Points, in no order, along strands that fork and pass close to each other.
Points whose rows are less than 26.9 apart are linked; no others are. Some points are linked to none.
bup: [ 18 -13  14  16   6   1   2  10   1   4   4  -2  11 -19   3  10   9   3
  -2   4  25  -6]
Kufig: [ 13  -6   9  25   8   1  -6  15   9   1   5   1  -1 -15  -1  12   3   3
  11  -3  15  -8]
vuk: [-17   1 -20  -6   4  11   9  -8  -8 -10  -4   0   9  -8   8  -5   1  -3
 -20  19 -13  -8]
suv: [  9  -4  35 -12 -14  -7  16  -6  -4   9  -3  -3  20  -7   7  -5   1  -9
  -1  -2  15   8]
peg: [ -8   0  -5 -19  -9  -2  12 -11 -14   3  -3  -2  10   7   0 -10  -4  -8
 -16  10  -9   7]
bomo: [-21  16 -17  -8  11   7  13 -13   5 -11 -11  -3   1   3  24  -8 -16   4
   1   7 -12  -5]
dif: [-12   0  -9   9   3   5 -10  -6   6 -11  -5  -7   6  -9   0   0 -17  -2
   4   1 -18 -11]
nel: [-19   5 -21   4  12  13   0  -8   6 -17  -5  -3  -3  -5  13  -1 -11   4
   2   7 -19 -12]
taret: [  4   2  17   8  -5  -6  -8   2  11   0  -5  -3   1  -5   0   0 -22  -5
  26 -18  -4   3]
Kofam: [  6   3   8 -15 -13 -10  16  -9  -8  17   0   0   9  12   7  -6 -11 -12
   2   2   2  18]
sesa: [ 8  8 13  8 12 -4 12  1 23  3 -3 -8  7 -1 20  6 -7 12 10 -4 24 -8]
Folo: [  7  -9   4 -12 -18  -8  -6  -2  -8   9   4   3 -11   8 -13  -3 -11  -9
  11 -12 -10  18]
zok: [ 13  -1  34  -2  -6  -4  17  -4   5   9  -2  -2  23 -12  14   2   1  -4
   3   3  20   2]
donum: [  3   0  -8  10  -1   2  -7   9  -2  -2   6  10 -12   4 -11   3  19   1
  -5   3  -5  -2]
bopuz: [-12  -2  -6 -17  -6   1   6 -10 -14  -3  -2  -3  10   2  -5  -8   6  -5
 -27  12 -10   2]
lodu: [ 10   0   9  -2 -14  -6  -5   8  -7   8   8  12 -14  16 -17   0  18  -2
   1  -9   3  12]
sufo: [  8 -15  18   3  -4  -3  -2   9  -8   1   6  -2   6 -11 -13   4  21   6
 -20  -3  23  -4]
dagaf: [  7  -8  16   6 -13  -7 -12   7  -1   2  -2   4  -8  -3 -17   0  -3  -8
  14 -15  -5   5]
bop: [ 10   0  16  -3 -14  -7   1   1   1  10   1   2  -3   3   0  -2 -17 -10
  22 -14  -2  15]
Salel: [11  0  4 20  0  1 -4 14  4  4  9 13 -8  2 -8  8 16  2  7 -2  9 -2]
likap: [ -4 -10   0 -10 -10  -2 -27  -1 -11  -6   0  -4 -15   6 -25  -4   9   0
  -8 -14 -13   3]
Zedu: [ -1   1 -17 -36 -11   4  -5  -5 -19   3  -1  10 -26  14  -6  -5  11   0
  -5   0 -15  20]
vorav: [  2  -9 -16 -23 -15   0 -17  -6 -12   1   2   5 -22   8 -13  -4  -5  -5
   5  -7 -24  14]
zegof: [  8 -10  34   6  -9  -5  -8   8   4  -3  -4   2   5 -20  -8   0  -4  -7
  18 -13   6   0]
sozo: [ -6   2  -6  16  12   1 -10   2  18 -10  -4 -10   0  -9   3   5 -19   7
  14  -7  -6 -15]
Sives: [-16   0 -15 -15  -2   9   6 -10 -15 -10  -4   2   5  -4  -1  -8  10  -1
 -26  16 -14  -4]
Daru: [  5   7  13   7  -7  -5  -2   2  11   5   0   0  -4   7   3   2 -17  -4
  27 -17  -4   9]
Pebo: [-15   3 -16   4   7   9  -1  -7   3 -12  -4  -2   5  -5   9  -1 -12  -2
  -2   6 -18  -9]
posa: [ -6   5  -2 -12  -4  -5  10 -14   2   6  -5  -8   9   8  12  -7 -28  -9
   9  -2 -11   8]
susu: [-10   4  -7 -15  -5   1  14 -13  -9   2  -5  -4  15   3   7  -9 -11 -11
 -11  12 -10   5]
gur: [16 -4  5 22  5  1 -2 15  6  4  8  5 -3 -7 -1 11 12  5  8 -1 16 -5]
saz: [-15   9 -12 -15   2   4  15 -16  -4   0  -7  -4  12   4  16 -10 -17  -7
  -4  13 -12   3]
pofo: [ 12 -15  16  12   1   0   0  10  -2   0   4  -3   9 -18  -7   6  12   3
  -9   3  21  -5]
fid: [  7  -1  27   9  -5  -5  -5   7  10   0  -2  -1   5 -11   2   3 -11  -3
  22 -13   5   0]
bol: [  5  -1 -10  -6 -11   1 -15   4  -8  -1   3  10 -24  13 -16  -1  14  -2
   5  -6 -18  11]
Fubu: [  7 -10  24  10 -11  -6 -13   9   0  -4  -3   3  -3 -15 -18   1  -1  -7
  12 -14   3  -4]
Vefo: [  3   2   1  -6 -10  -4   4  -1  -7   8   4   7  -4  12  -6  -4   4  -6
  -2   1  -5  10]
bikor: [-5 13 -8  8  6  5 -1 -1 11 -3  0  3 -8  9  8  1 -7  3 16 -5 -9 -1]
nezem: [  5  -2  18 -10 -15  -8  11  -6  -4  12  -3  -3  11   2   5  -7 -13 -12
   5  -3   2  13]
zeda: [  3  -8  -4  20  17   4  -7   7  11  -5  -3 -12   7 -18   5   9 -12   6
   4   3  10 -15]
pefi: [-10  24 -15 -13   9   2  10  -7   7   0  -6   9 -17  22  20  -6 -12   5
  20   0  -6  10]
reg: [-12   1  -5   9   9   2  -5  -5  14 -11  -7 -13   7  -9   6   1 -24   4
   8  -4 -12 -13]
disu: [  4   1  -6   3  -6   1 -12   7  -5  -2   6  10 -15   9 -14   1  16   0
  -1  -2 -10   3]
Sop: [ -2  -2  -5 -29  -9  -2 -12  -1 -18   4   5   1 -17  20 -15  -5  18   2
 -13 -10  -5  15]
Vab: [ -6 -10  -6  13  -3   0 -22   1   2 -11  -6  -4  -3 -15 -19   1  -7  -2
   3  -4 -18 -12]
dibod: [-15   1 -20   0  13  10  13  -8  -6  -4  -1  -5  14 -11  13  -3   2   0
 -20  22  -2 -13]
mese: [ -3  -1  -2  -9  -2   1 -12   4 -12  -1   8   3 -10  12 -19   0  30   7
 -23  -6   1   3]
buti: [ 2  0  1  3 -9 -2 -2  0 -2  2  2  3 -2  5 -6 -1 -2 -7  3 -2 -9  4]
mut: [ -8  17 -16   3   8   8   1  -2  11  -8  -1   6 -15  11  13  -1  -7   4
  16  -1 -13  -2]
mosi: [ -1 -10   3   9 -10  -3 -22   1  -2  -7  -3  -1  -8  -6 -23  -2   0  -3
   3  -9 -14  -4]
soza: [  5  -2 -15  14  10   5  -2  12  -2  -2   8  11 -12  -1  -6   9  23   5
  -8  10   4  -6]
kova: [  5  -5 -16  14  13   6   2  10  -4  -1   7   7  -3  -4  -2   8  20   6
 -13  13  11  -7]
mos: [  8   2   1 -11 -12  -5  -2   3 -11   8   6  11 -12  18 -11  -4  13  -3
  -4  -3  -1  16]
fam: [ -3  -2   8   5  -4  -2  -1  -2   3  -1  -5  -7  15 -10   0   0 -14  -6
   1   0  -6  -5]
Gef: [  2   3 -17   8  19   4  13   4  -2   3   3   2  11  -4  11   5  10   4
 -12  23  20  -8]
Susog: [  8  -9  14  -3 -17  -8 -13   2  -6   5  -1   3 -12   2 -18  -4  -5  -9
  13 -17  -7  13]
fuba: [ -7  -4  -5  11   0   1 -17  -2   4 -11  -6  -5  -1 -12 -12   1 -15  -4
  10  -3 -20 -11]
fadi: [ -1   3  -3   9  -2   1  -7   2   4  -2   1   3  -6   3  -3   1  -4  -3
  12  -5 -13  -1]
Nemib: [  3  -3 -13 -15 -12   1 -18  -3  -9  -3   0   7 -23  10 -14  -4   4  -5
   8  -5 -23  13]
finel: [-20  15 -21  -2  16  13   8  -8   6 -12  -9   3  -7   1  22  -6  -6   7
   3   9 -12  -9]
ves: [-19   8 -14  -8   7   7  14 -14   2  -7  -8  -6  15  -1  20  -9 -15  -4
  -8  12 -10  -7]
sizel: [ -1 -13   2   5  -3  -1  -9   4  -6  -6   2  -5   5 -10 -16   1  10   2
 -19   0  -1  -8]
riraf: [-14  12 -11  -2   9   4   7 -10  14  -9  -5  -6   1   8  17  -4 -20   4
   8  -1 -10  -6]
mude: [-4 12 -4 -2  5 -1 17 -4  0  8  0  3 13  5 12 -1  4 -3 -6 17  8 -1]
pozu: [ -2  -1  -5  20  11   3  -9   6  13  -8   0  -6   1 -11   2   9  -9   6
   9  -2  -1 -13]
fak: [  7  -1 -12   7  11   2  10   9  -9   4   9   5   6  -2  -3   6  26   6
 -21  19  22  -4]
gogil: [ 11   0  12   9  -8  -4   0   9  -2   6   7  10  -6   8 -11   3  17  -1
   1  -4   8   6]
Fubok: [  3   1   2   7  17   1  15  -4  17   2  -5 -16  18  -9  20   6  -8  11
  -4   7  20 -13]
mena: [  7  -3  31  -8 -15  -7   9  -6   0   8  -5  -5  17  -8   7  -5 -12 -11
   8  -5   6   9]
dun: [-15  14 -20  -2  11  11   8  -5  -1  -6  -5   9  -5   0  14  -3   4   2
  -3  15 -12  -3]
Rif: [  4  -6   7 -26 -16 -10   5  -6 -16  14   4   1  -1  15 -10  -8   1  -7
 -11  -7   2  19]
tiga: [-12  24 -14  -5  13   3  12  -3  15  -8  -5   7 -17  17  20  -6  -8  11
  16   1  -4  -1]
Depe: [  5   6  10   6  14  -2  16  -2  19   6  -3 -11  13  -3  22   6  -6  10
   3   4  24  -9]
nasuv: [  1  -4   1 -32 -13  -7  -6  -3 -20  13   7   0 -11  20 -15  -6   9  -2
 -14 -13   3  21]
furun: [  1  -5  -8  10  20   5   8  -2   9  -1  -2 -15  18 -12  16   7  -9   8
  -8  12  16 -14]
fizop: [  5 -10  -7  17  20   4  -1   5  11  -6  -2 -17  11 -19  14   9 -13  11
  -1   8  15 -15]
gages: [ -7   8 -16   9  14   9   7   1   5  -4   1   5  -1   1   8   2   4   3
  -1  10  -3  -7]
vizu: [ 4  3 17  9 -1 -4  5  3 10  3  0 -2  8 -4  8  4 -8 -3 12 -7  8 -1]
guba: [ 4  1 -1 16  9  1  5  4  8  3  3 -2  9 -5  6  7  1  4  1  5 10 -9]
lifu: [ -2  -7   2  -5   2   0  -7   7 -11  -2   9  -2  -1   2 -17   2  29   8
 -29  -3  13  -3]
mazo: [ -6 -11  -1 -21  -8  -3 -28  -4 -16  -4   1  -7 -13   8 -23  -6   9   2
 -12 -17 -13   7]
Nabe: [  5 -12  -6 -23 -17  -7 -11  -4 -12   9   2   1 -15   8 -15  -6 -11  -7
   4 -11 -16  17]
mov: [  0 -10   2  -1 -12  -3 -26   3  -6  -6  -1   1 -17   3 -27  -4   8  -2
   2 -14 -15   0]
vopar: [-2 17 -5  9 11  1  7  3 20 -2  1  3 -7 13 14  4 -5 10 15 -5  5 -5]
Dezad: [  6  -3   7 -22 -16 -11  12  -6 -13  16   1   3   4  15  -3  -8   0 -10
  -7  -1   5  19]
tud: [  6   5 -11  10  15   2  14   8  -3   8   7   8   8   0   7   7  20   5
 -11  23  25  -4]
sev: [ -2  -1   1 -17  -7  -1 -14   1 -15   1   6   1 -13  16 -19  -4  24   4
 -17 -12  -3  10]
Nub: [-2  8 -8  4  3  3  8  0 -3  2  1  7  4  4  2  1  7 -2 -6 11  0 -2]
fura: [ 18 -12  20  14   9   3   5   9   6   3   2  -6  14 -23  12  11   3   8
   5   5  28  -5]
zut: [ 2 16  5  9 10 -4 12  2 23  0 -2 -3 -1 11 16  4 -8 12 15 -8 14 -6]
bobam: [ -4   6 -11   3  14   1  18  -3   0   4   2   0  17  -4  14   3   6   2
 -15  21  13  -8]
meke: [ 15  -5  25   9   8   0   7   4  16   1  -1  -7  14 -21  17   9  -3  10
  12  -1  26  -7]
roguk: [  4  -9  10   2  -1  -2  -1   7 -10   1   8  -3   4  -3 -15   4  27   7
 -26  -1  18  -3]

A fork is a point with three links, a tip a point with one. Leave the first point through the second and follow the links. Name the first fork or tip that comes.
mazo; likap => dif
lifu; roguk => meke
Salel; gogil => bikor
susu; peg => dibod

Follow the links from the first point to the second, and from the first to the third. Name the last point that the two ways share.
furun; Vab; nel => dif
mosi; mude; Depe => dif
saz; mude; mov => finel
Nub; reg; saz => finel
lodu; pefi; zut => bikor
tiga; Depe; mos => bikor
